A landscape with many valleys, sampled at points; each row gives a point and its height.
From any point a ball rolls to the lowest of the 2 points nearest to it. It stops when none of these is lower. Distance is the straight distance between rows; heights are no part of it.
k615: [123 209 144 144 124 149 146 133 167 151 111 155 124 165 125  85 165 143
 118 147 137 178 112]  height 119
k890: [134 158 144 206 119 117 134 146 177 180 114  99 131 145 145 160  68 157
 129 133 146 123 111]  height 654
k530: [155 123 107  96 121 155 125 123 134 126  63 122 106 134 129 100 141 120
 161 122 118  83 122]  height 248
k362: [137  83 148  71 127 112 124 109 117 105 131 156 102 142 147 106 132 130
 130 161 113 107 107]  height 245
k494: [ 84 144  99 159 131 139 104 103 117 124 126  83  99 151 134 152 134 114
 114 109 123 124 137]  height 522
k820: [148 198 126  98 142 149 131 129 171 171  81 138  56  96 148  70 148 189
 140 193 106  92 115]  height 203
k351: [144 171 118 156 104 178 159 126 134 168 115 115 119 125 118 153 106 179
 109 128 161 146 116]  height 690
k921: [142  75 100 154 123 118 145 113 136  77 107 121 148  93 138 111 105 132
 134 117 131  97 161]  height 153
k492: [135 100  76  98 126 133 142 127 108 113 168 145 148 106 123 100 139 132
 106 116 104 141 129]  height 258
k249: [144 246 161 145 125 157 173 176 198 217  57 132  87 123 144  82 154 165
 145 121 145 126  93]  height 323
k120: [146  64 107  74 179 115 140  96 144 107 134 137 103 126 162  80 161 149
 149 178 121  92 111]  height 278
k184: [ 91 192 115 125 113 185 106 162 113 213 131 129 136 118 135  95 143 153
 151 118 104 119  83]  height 205
k720: [102 191 184 125 116 152  85 169 172 185  90 104 179 103 104 141 118 132
 124 127  88 164 158]  height 529
k232: [117 119 144 174  92 118 102 118  74 128 109 110 128 128  98 181  97 126
 158 125 131 115 120]  height 348
k272: [158  42 130 109 166  55 161 136  75  43 175 128 151 101 136 128 146  69
 138  60 108  95 164]  height 496
k668: [146  93 152 134 107  88  85 149  91  63 115 128 160 134  95 143  96  87
 119 100 123 160 175]  height 283
k99: [113 145  70 107 120 131 145 140 125 104 156 111 126 118 160 112 105 155
  98 141 134 113  99]  height 288
k353: [107 118 149  49 135 138 121 120 145 113 133 129 134 141 136 143 138  96
 116 140 149 112 119]  height 202
k758: [ 99 173 119 105 129 188 130 164 108 200  89 161 139 130 135 103 158 168
 176 165 126 107 109]  height 227
k291: [158 132 176 159  94 131  96 148 147 153 123 110 167 140 119 141 103 122
 132 112 113 150 124]  height 363
k392: [146  50 119 131 157 114 150 122  79  42 129 124 147 124 146 130 142  90
 120 108 171  95 105]  height 565
k413: [104  90  81  45 136 116 118 101 119 136 173 138 110  78 106 122 161 120
 137 110  76 116 182]  height 177
k349: [ 83 116 131 157 105 128 135 122 143 131 162 122 149 133 153 177  78 136
 116 119 134 151 112]  height 613
k600: [118 160 129 142 134 112 145 113 126 119 122 137 129 162 117 102 144 154
 113 155 138 143 123]  height 151
k875: [150 100 155 113 149  76 125 109  93  59 206  93 151 114 112 131 135  84
 117  71 104 116 149]  height 457
k572: [ 90  97  99 141 115 137 136  81 115 127 126 146  95 142 136 162 133 105
 108 107 147 112 131]  height 491
k103: [112 199 140 182 120 153 136 164 178 130  84 164 129 194 139 134  93 125
 104  93 166 149 123]  height 128
k144: [105 193 180  70 101 155  91 135 161 175 113 121 175  84 128 136 123 103
 151 101  66 133 140]  height 507
k844: [148 107 105 159 128 129 154 124 159 100 172 141 155 139 124 134 133  84
 108 108 162 150 108]  height 494
k962: [105 122 134 212 126 108 122 142 130 128 143 111 140 167 141 169  77 119
 134 126 176 127  98]  height 631
k619: [174 191 154 137 139 122 172 147 131 178 123 154  78 161 134 119 124 213
 122 160 182 127  70]  height 698
k929: [121 155 139 110 102 179  99 116 160 160 104 101 144 131 117 108 176 116
 155 121 112 154 138]  height 367
k133: [137 131 166 164 105 112  74 150 125 101  98 110 149 165 125 153  93 113
 123  84 138 169 151]  height 331
k515: [136  53  66  98 167 113 117  60 103 112 164 185  99 107 137  89 154 160
 112 150 107  95 163]  height 87
k926: [124  81 117 129 111  92 133 119  96  81 127 133 153  91 105 156  99 110
 129 100 104 138 195]  height 229
k137: [ 86 203 143 205 118 155 107 150 158 138 123 140 133 185 137 102 126 130
 130 126 128 188 134]  height 85
k587: [120 195 162 165 153 122 136 171 168 152 100  90 121 171 110 136 113 145
 114 186 133 149 144]  height 574
k455: [143 127 105 120 136 165 134 140 155 176 108 128  82 126 145  94 168 128
 181 158 155 101  96]  height 183
k579: [161 148 155 192  95 126 146 113 140 149 117 104  91 144 153 137  83 188
 118 146 165 153  89]  height 673
k449: [131 101  98 120 162 136 150 111 113  83 118 150 124 152 112 106 173 151
  97 174 142 132 153]  height 163
k366: [135  91 127  81 101 101 128 111 144 139 152 125 169  95 126 124 120 105
 137  51  73 128 169]  height 562
k888: [126 120 100 155 124 122 150 145  86  86 122 145 131 129 139 137  79 161
  82 142 156 140 103]  height 317
k95: [ 96 192  91 134 125 143 117 160 121 166 141 113 102 101 141 130  96 178
 161 177 126  90 108]  height 282
k609: [136  87 114  68 147 111 166  82  96 121 190 125 140  92 110 146 141 136
 115 109 102 132 152]  height 221
k817: [126  51 137  78 146  72 124 105 129  92 126 177  96 115 153 136 135  90
 141 142 113  93 139]  height 281
k433: [154 160 136 180 131 124 174 156 112 121 120 139  97 183 151 133 122 191
 124 150 187 148  79]  height 688
k60: [104 188 152 143 123 125 111 176 173 188  94  81 157 153 135 118 114 131
 123 156  99 167 135]  height 551
k269: [163 187 186 100  98 193  84 107 162 166  89  93 163 131 116 142 137 109
 125 101 119 158 133]  height 412
k687: [131  86 203 163 135  77 117 116  73  36 158 106 181 138 106 162  94 100
 114  89 121 140 168]  height 330
k72: [150  54 118 109 137  85 130  92 103 106 180 152 140 104  93 152 156  88
 118 130 126 134 143]  height 269
k101: [129  82 144 218 158 110 140 134  84  63 152 140 112 168 126 174 120 120
  69 151 168 162 110]  height 418
k67: [121 165 169  46 109 150 118 104 133 156 124 109 172 105 112 154 120 120
  99  87  78 136 156]  height 482
k308: [137  69 120 180 105 149 118 105 117 128 135 132 137 148 125 174 130  93
 116  94 161 152 126]  height 450
k718: [107 105 159  68 143 148 107  97 113 115 126 101 143 159  89 148 162  91
 124 105 129 133 148]  height 133
k265: [128 150  97  67 134 160 102 119 119 191 170 157 109  91 141 111 171 140
 140 149 129 100  85]  height 165
k797: [140  43 102 119 165 101 146  85 133  71 173 135 128 107 159 104 159 127
 156 163 144 100 128]  height 265
k473: [121  94  42 119 174 141 131 122  97 103 141 159 118 127 117  73 150 165
 118 171 133  90 141]  height 125
k186: [156  42 150 131 177  78 173 101  67  27 164 148 132  98 129 140 144  79
 115 113 148  88 131]  height 534
k77: [ 82  73 141 131 134  90 154 135  96  49 165 145 155 127 152 158 107 102
 103  96 126 134 121]  height 397
k277: [112  87 164 176 137 105 127 110 105  61 145 112 161 155 137 152 114 134
 110  99 119 147 142]  height 365
k121: [156 111 115 140 119 126 125 132 124 104  64 132 131 132 102 117 115  99
 143 127 141 109 151]  height 234
k965: [151  79 154 217 123 134  92 121 129 102 103 129 160 169 110 185 103  90
  96  88 164 173 165]  height 393
k507: [115 233 123 170 121 167 139 176 178 151  88 110 129 154 147 119  91 156
 134 110 176 143 127]  height 172
k948: [165 139 135 158  90 137 122 170 177 148  99 134 135 129 133 123 116 115
 120 142 138 161 133]  height 322
k762: [108  53  76  80 176  97 116  62 101 114 182 154  91 106 131 124 187 116
 126 117 111 115 179]  height 130
k47: [136  41 111 125 143 101 144  81 110  84 138 128 148 111 128 111 133 137
 156 127 112  64 157]  height 217
k192: [151  61 130  95 125  85 150 131  98 102 150 143 174 104 119 107 130  91
 159  54  90  86 161]  height 533
k881: [156  69 101 140 149 103 140 105  90  94 150 167  87 115 121 151 137  89
 114 180 140 127 104]  height 321
k944: [ 97 174 134 140 110 143 104 140 120 126 133 121 109 123 102 152 102 148
 169 149 132 126 117]  height 306
k915: [105 146 103 104 115 146 119 126 114 189 165 138 114 126 142  95 139 154
 136 126  82 119  83]  height 184
k754: [115 121 139  72 138 120 117 161 111 151 114 116 165 191  92 149 143  87
  99 104 106 148 132]  height 216
k902: [108 185  96 121 109 162 139 185 125 175  86 135 102 135 150 131 111 174
 148 155 154 103  86]  height 255
k946: [143 174 135 130  88 157 108 165 164 173  96 126 123  95 130 107 103 109
 156 149 102 108 111]  height 277
k655: [116 155 106  60 147 158 105 140 140 190 133 105  88  88 165 114 178 147
 190 174 129  97  94]  height 137
k113: [145  95 113 196 151 102 130 117 117 101 128 140  84 133 117 158 140  89
  82 169 157 162 110]  height 372
k998: [ 83 101 126 115 112 108 145  93 169 141 151 101 166 123 146 137 105 113
 126 103  95 129 140]  height 591
k114: [146 224 141 147 127 127 172 184 164 219  75 119  56 103 138  85 156 179
 183 169 137 113  99]  height 280
k481: [141 163 115 103 149 142 130 128 136 133 138 154  99 125 124  76 139 180
 119 189 116 103 118]  height 178
k406: [135 205 122 123 103 130 128 159 162 165  88 111  68 100 123  84 134 157
 166 173 126 127 126]  height 235
k980: [133 167 163  89 109 153  85 112 153 135 132  88 160 107  81 165 128  95
  99  91 121 163 160]  height 454
k514: [140  93 139  78 103 132 107 105 134 160  94 115 132 114 119 106 169  97
 173 104 107 128 142]  height 315
k727: [118 216 109 148  95 169 125 158 138 189  98 157 126 110 105 139 106 157
  92  98 130 170 122]  height 704
k518: [126  96 132 127 166  83 134 135 101  72 212 102 139 120 133 133 107  96
 109 134 114 136 124]  height 429

For each start below, name the point where the ball stops.
k619: k272
k95: k655
k392: k921
k308: k921
k946: k137
k101: k921
k875: k921
k114: k137
k249: k137

Call two points neighbours if one is among the 2 nearest of the other. Go from one point of each pair to the other, from neighbour to neighbour, staying as low as possible. Name the highest point that can't be avoided.
k137 / k515: k449
k921 / k362: k120
k655 / k921: k530

Write out the way that a ball takes from each point below.
k433: k579 > k890 > k962 > k349 > k998 > k366 > k192 > k272
k494: k944 > k95 > k902 > k758 > k184 > k915 > k265 > k655
k572: k308 > k965 > k133 > k668 > k926 > k921
k291: k948 > k946 > k406 > k820 > k481 > k600 > k615 > k137
k351: k579 > k890 > k962 > k349 > k998 > k366 > k192 > k272
k232: k944 > k95 > k902 > k758 > k184 > k915 > k265 > k655
